Each row is a point on a tangle of strands that fork, close into loops and nearly touch. The rows are in no order.
In the rows, 128 means zero.
Points whose rows are less than 162 apart are linked; no others are. Some points are linked to none.
Q863: [154 123 182 126 115 134 128 121 101  81 159  78 159 159 193 139 121 165
 114 155 136 135 170 135 121  85 149 115 131 102 105 135 115 129 121]
Q837: [142 117 134 146 139 150 166 139 115 156 114 129 147 129 158  95 157 129
 142 121 105 142  96 150  70 123 131 167 152  98 154 164 162 166 180]
Q191: [137 114 187 156  99 105 148  95 110  88 144  87 204 155 154 147 125 160
 102 145 153  88 184 176 137  84 165 150  63  81 105 143 113 101  89]
Q195: [110 154 110 104 179 124  78 175 137 111 178 123 144 136 169  79  75 150
 133 184 144 186 133 103 166 138 148 131 119 107 128 151 108 159 106]
Q692: [ 54  88 115 134 122  70 172  92 105  86 149 180 151 120 109 118 103 103
 137 106 113 137 132 163  99 125  96 142  83 175  92 112 109 151 111]
Q281: [156 143 132 121 137  88 130  84 110  75 107 126  91 151 106 208 158 116
 109 117 166  76 142 129 188 117 111 109  92 121 125  66 127 123 111]
Q348: [108 149 186 153 106  96 104  84 114 121 140 102 163 166 135 127 124 168
 103 151 164  60 165 163 139 155 172 159  92 108  81 157 149 123 142]
Q423: [105 133 164 153 116  79 104  49  81 136 120 121 131 154 115 128 142 145
 113 112 147 103 157 151 119 162 158 126 165 121  93 173 160 129 158]
Q364: [122 137 109 160 199  94  96 162 158 167 153 150  83 158 124 133 152 103
 142 135 179 151 162  63 139 140 124 116 133  84 139  99  99 152 172]
Q183: [129 100 127 130  99 167 126 110 121 110 143 151 113 141  66 159 130 106
 139  81 105 155 114 156 123 130 107  94 164 172  97 119 150 102  92]
Q965: [100 130  99 124 152 142 166 180 138 143 158  82 138 127 118 115  99  91
 119 140 104 105 178 113 135 100 122 179  65 104 140  87  76 125  99]
Q760: [ 95 103 121 148 105 134 157 133 105  94 190 116 151 117 126 125 123 109
 131 107  79 184 154 131 102  50 107 130 145 141 138 114 130 105 101]
Q955: [118 118  93 151 146 168 163 155 149 185  61 109 157  92  61 151 133  94
 137 128 131  90  98 147 136 123 100 141 114 118 148 109 135  67 104]
Q452: [153 143  85 152 110 160 117 159 146 159 139 137 159  76 117 175 135 109
 157 115 136 140 140  97 135  72  77  92 156 123 171 123 114 104 142]
Q911: [ 83  94  75 128  86 143 127 220 105 170  82  91 187  92 135 112 116 132
 159  99  93 168  51 167  85 121 148 139 160 136 173 158  87 103 130]
Q562: [160 148 145 140  69 149 172  98 153  78 153 129 130  98 129 145 158 140
 105 119  98 162 169 131 133  20 110 102 137 118 149 134 131 113  91]
Q927: [ 88  94 134 107  84 126  97 108  80 100 166 135 107 135 117 128 109 123
 138  96 113 174 112 158  99 157 124  92 152 174  57 108 115 141 104]
Q291: [159  70 147  99 104 182 160 155 132  86 126 119 172 138 162 115  74 185
 120 117  74 163  87 182 126 105 136 115 133 130 177 172  98 110  96]
Q40: [170 141 156 141 117  75  86  92 115  58  80 107 105 163 116 205 149 124
 129 125 179 100 146 125 160 148 135  65 123 143  77 104 121 132 115]
Q994: [ 92  98  75 118 127 157 116 203  97 128 114 115 162 107 135 118  89 122
 148 149 103 178 112 143  81  97 118 143 179 142 171 129  80  92 112]
Q820: [123 143 126 101 127 102 205 111 142 110  54  89 105 156 116 128 191 133
  97 165 113 101 142 104 134  88 150 168 136  85 131  68 158 106 103]
Q781: [193 148 155  78 122 172 166 142 161 141 149 120  83 136 130 143 144 135
 141 128 115 112  95  88 130 147 114 133 119 141 168 104 131 143 142]
Q387: [145 118 156 132 106 140 139  91 111 121 130 134  59 171  95 164 145 115
 113  87 137  74 110 145 103 204 147 123 101 170 111  91 139 145 127]
Q804: [ 65 138 116 161 135  81 113 124 154 107 181 186 129 103  97 119 107  77
 111 103 128 132 164 156 166 126 102 134  85 147  91 134 126 148 102]
Q158: [102  92 117 143 131 136 141 134 121 138  99 107 160 115  65 183  99  59
 134  99 145  80 106 151 118 115  84 159  96 137 136  72 103  79  97]
Q838: [108 100 118 132  80 170 146 170  96 111 137 103 144 129 138 133 118 126
 133 113 101 178 138 128  71  77 126 136 191 106 164 147 104  92 110]
Q591: [156 162 107 126 180 110  98 155 169 153 137 145  58 132  91 171 157 106
 123 122 196 133 115  66 194 152  90 124 120 115 136  70 117 138 134]
Q933: [ 96 131  87 163 161 127 162 141 143 207  96 115 143 117  77 124 166  86
 118 135 115  62 129 128 129 141 147 162  92 128 125 126 141 124 122]
Q63: [134 133 142  53 139 172 113 103 112 138  73 115  51 141  90  89 160 173
 120 138  99 116 103 111  96 174 150 166 178 139 115 110 170 140 100]
Q408: [107 123 113 128 129 134 100 126 123 125 124 134 132 140  50 188 116  90
 126  97 151 123 123 149 141 151 102 109 133 158  92  98 121  79  92]
Q858: [155 151 134  81 152 168 148 150 178 126 116 134 107 127  95 147 102 143
 135 161 120 129  97 127 156 179 131 116 121 149 143 114 133 117 111]
Q306: [201 126 166 119 105 140  77 126 128  77  94 109 150 140 147 201 121 138
 156 137 148 126 114 111 141 136 106  63 148 135 116 131 127 121 134]
Q715: [109 110  97 128 212 129 120 171 153 137 136 136 147 127 163 126  85  97
 140 122 156 131  78 135 143 154  91 145  99 129 163 123 113 131 162]
Q216: [ 95  99 127 143 139  89 213 106 113  93 113 156 132 134 155 114 134 112
 113 110 121 111 133 163 128  88 101 149  79 111 135 126 146 135 141]
Q77: [118 150  76 115 125 141 130 146 115  98  70 156 127  98  88 108 143 136
 126 161 115 176 130  95 125  86 116 137 193 120 132 136 143 110 118]
Q686: [ 90 127  93 174 163 115 170 146 121 182 116 100 152  99 123 110 149  79
 107 134 126  72 178 123 143  83 118 202  62  77 148 115 133 139 133]
Q30: [158 142 144 102 112  60 155  98 148 105 118 117  99 129 182 129 153 131
 113 139 137  65 119 110 158 155 157 111  66 153 121  88 125 159 154]
Q742: [118 159 109  81 121  84 210 137 144 129  40 109  92 128  93 135 170 129
 106 171 123  99 139 132 123 149 154 176 104 122 106  65 104  99  87]
Q381: [103 113  71 130 213 149 135 163 166 143 132 110 121 102 122 112  77  92
 123 135 153 118 148  82 180 124 111 162  76  93 154  97  97 133 118]
Q848: [ 97 140 135 171 123 123 129 127 115 193 225 151 139 122 149  89 142  89
 145  95 117 105 133 126  85 170 129 145 107 135 126 145 124 175 164]
Q614: [126 153 153 120  58 112  79  98 150 159 197 122 131  82 162  72 123 145
 128 132 103 142 154 120 132 140 163  89 123 165 108 187 130 155 112]
Q66: [104 137 150 155  98  59  94 102 131 125 156 159 182 110 158 140 112 102
 159  99 156 136 150 142 131 154 122  80 121 161  98 160 123 109 178]
Q444: [138 132 136 147 110  91  88  98  99 183  97 105 111 135 144  98 159 141
 132 116 131  89 130 107  96 176 158 125 173 117 110 150 152 122 185]
Q267: [140 137 123  65 153 170 140 147 170 158  79 114 142 111 110 112  76 158
 127 160  94 114  74 175 169 190 145  89 113 172 125 137 116 117  95]
Q938: [181 139 156 161 106 144 140  83 152 152 133 163  74 159  78 165 167 115
 108  76 141  85 108 126 153 167 110  91 130 163 136 119 168 131 160]
Q633: [ 98 125 139  86 144 135 128 139 153 156  84 105 172 124 140  75  80 171
  97 162  90 104 109 178 170 183 184 117 116 136  93 153 137 127 103]
Q571: [ 59  75 105 150 140  88  94 133  67 119 133 149 172 126 138 139  94  78
 182  84 153 171 122 139  85 129  96 144 158 140 123 131  86 109 137]
Q622: [143 149  96 101 102 157 101 134 124 108 164 177 103  89 146  83 112 151
 152 125 104 200 107 104  90 133 106  91 185 165 148 129 124 122 126]
Q417: [130 129 124  73 136  87  63 113 118 132  73 125  89 142 163 115 119 157
 119 155 134 121 121  93 129 164 169 109 162 134  94 119 134 120 155]
Q179: [141 161 133  76 122  94  68 106 131  80 105 120  80 136 127 100 134 166
 114 153 146 155 130 132 164 161 164 108 119 153  80 117 143 153  88]
Q286: [149 124 122 133 117 106 123 106  95  78  56 118 143 143 131 153 162 155
 120 162 129 140 148 125 119  62 128 121 184  99 121 131 153 101 143]
Q226: [131 125 109 124 137 109 107 192 140 147 134 150 172 116 199 134  88 119
 148 157 144 137  83 118 135 150 108  95 105 140 158 130  86 129 169]
Q41: [100 115 140 171  95 141  84 141  97 173 171  86 181 112 151 117  94 151
 143 162 137 134 179 140 126 110 153 159 135  81 108 222 116 109 112]
Q377: [111 115 147  98  90 122 160 136 158 164 109 106 156 136 159  97 141 127
 115 134  84 103 139 167 125 167 169 128  97 137 106 131 133 107  97]
Q826: [102 116  83 169 156  78 165 142  94 158  50 162 134 113 113 119 186  74
 156 111 136 116 112 145  75  96  92 183 155 101 140 118 152 124 183]
Q276: [207 124 152 148  99 169 119 138 137 126 123 137 152 113 145 212 123 125
 151 103 148 118 123 110 132  92  89  79 142 121 173 142 109 106 161]
Q165: [140 107 141 189 163 140  98 104 131 151 109 166 127 165  69 159 137  93
 119 102 169 113 127 155 137 139  92 113 156  86 124 166 189  99 172]
Q337: [113  92 121 162 137  81 217 111  93 112  76 154 134 116 128 137 179  97
 142  85 139 118 127 162  92  79  75 151 112 128 140  88 123 142 167]
Q598: [126 133 140 165 165 174 118  93 141 134 132 144 122 147  80 120 128 100
  92 131 132  85 125 145 156 109 128 146 126  89 116 169 186 114 150]
Q244: [160 129 116 140 149 153 146 121 143 154 120 178 108 107 142  84 169 134
 152  93 103 141  77 130  74 165 103 134 151 139 160 136 177 157 194]
Q10: [149 153 131 132 165 122  87 148 166 122 147 144 176 132 196 102  92 157
 140 183 161 142 105 105 181 129 137  90  98 103 147 175 126 153 170]
Q252: [183 131 143 133 122 141 200 105 124  94  64 119 116 141 126 156 171 137
 106 153 122 115 153 132 137  53 117 145 124  87 155  90 161 101 142]
Q954: [177 118 161  83 144 168 142  79 116  82 146 131  48 191  94 161 134 147
  81 100 127 112  94 121 112 210 158 138 121 158 133  73 144 167 128]
Q530: [184 158 170 149 108 125 134  93 133  54 168  94 142 145 161 152 156 179
 113 136 138 145 172 140 173  26 115 113  88 121 126 136 124 137  92]
Q123: [136 122 162 101 147 170 142 136 105  97 123  76 126 193 145 129 122 189
  98 188 116 126 141 132 108  78 179 178 143  78 145 132 140 136 106]
Q332: [163 170 117 129  97 136 150 112 154  95 140 139 140  96 151  84 139 150
 107 161  91 145 150 109 141  55 133  96 127 132 152 171 150 122 137]
Q490: [132 133 126  73 152 159  71 156 125 100 151 123  94 126 161 117  91 171
 157 143 126 203 105 114 129 150 135  99 179 148 113 138  91 170 110]
Q900: [124 169 130 161 144 106 109  91 120 124 214 151  84 135 128 126 149 121
  99 109 141 146 181  92 147  82 101 135 133 112 145 138 142 152 159]
Q54: [131 146 162 141  56 162  81 128 117 145 187 111 163 102 165 110 104 171
 160 130 105 153 164 125 120 114 154  87 157 125 112 216 129 123 131]
Q177: [142 129 131  58 155 122 120  87 124  77 109 126  30 158  85 113 134 167
  97 131 125 159 101 107 122 195 151 122 168 162  99  76 139 153  97]
Q568: [ 52  93  92 164 163  64 128 127  84 144 107 181 127 140 129 122 143  86
 145 113 152 155 133 129  92 103 100 162 164 103 127 147 122 110 165]
Q240: [ 94 135 141 156 128  41 103 102 126  96 156 192 149 119 141 132 105 102
 147 101 170 173 162 140 169 118 101 100  99 136  81 162 113 142 119]
Q478: [ 96 122 136 170  77  88 155 125 155 174 184 166 191  84 174  95 123 106
 150 101 112 125 120 137 104 130 112 101 100 179 129 165 120 138 155]
Q92: [147 167  82 123  91 151 150 166 139 133 105 153 126  65 106 134 146 125
 165 128 121 152 134  67  97  76  96 109 162 138 177  88 113  91 114]
Q262: [114 137  95  84 151 156 152 164 162 193 178 102 111 115 106  99 134 121
 148 137 102 115  98 100 101 199 153 166 105 150 136  90 103 168 109]
Q274: [115 110 118 143 124 173 115 198 111 216 150  92 169 103 177  86 106 144
 163 124 123 114  97 122  99 156 187 150 135  87 159 192  95 154 127]
Q182: [ 86  64 132 131 146 123  59 125  83 112 154 163 157 139 139 138  67 112
 159  86 159 163 103 172 119 178 117  95 152 167  89 122  93 130 127]
Q706: [153 120 145 115  71 124 184 146 155 158 125 124 133 121 157 133 154 120
 143 121  99 126 120 130  95 130 145 120 116 145 153  98 100 114 129]
Q409: [183 150 114  96 103 164 102 126 135 158  96 164 103 100 141  74 141 163
 139 125 104 163  91  83  99 149 136 103 180 166 157 157 155 124 153]
Q148: [166  96 153 127 192 156 108 131 155  79  83  98 162 181 146 180  65 127
 114 149 178  81  96 134 156 138 114 151  92  92 142 138 116 122 136]
Q22: [147 156 147 161 152 137 145  76 154 114 134 143  73 168  52 164 164 127
  71 122 122  76 113 157 180 136 128 139 131 118 130 116 211 141 123]
Q737: [148 176 108 134 160 107 131 113 142  99 137 136  71 113  92 176 154 112
 109 130 183 125 158 108 215  79  62 129 109 108 139  71 147 147 107]
Q309: [ 87 137 119 113 136 150 108 149 131 220 188 103 117 104 133  76 137 115
 133 116 100 117 145 102 107 190 191 147 109 133 103 135 122 176 113]
Q999: [186 148 142 105  64 137  79 116 157 148 135 134  99  95 136  87 144 174
 135 149  98 130 136  90 119 168 151  99 128 166 128 154 154 139 147]
Q454: [100 104 162 104 154 169 113 123  84 121 108 102  98 177 122  97 122 170
  99 153 116 133 138 125 104 142 171 171 173 117  97 127 137 138 104]
Q558: [106 146 140 136 144 160 127 168 138 119 204  89 135 120 153 102  78 134
 118 160 106 148 156 110 132 106 151 181  90  98 140 145  92 163  94]

A tip is a point with one link. Name the tips that can be reached along the links from each point below, in the order of the rows.
Q571 => Q837, Q41, Q262
Q591 => Q364, Q742
Q348 => Q911, Q165, Q332

A piece is two or more points that can be reached from each other along the links. Count, over all rows, the pieces, the separate loops (a circle has one, a figure eight two, a Y none), the forks (points with three links) and the tips (points with one).
pieces => 4
loops => 3
forks => 6
tips => 8
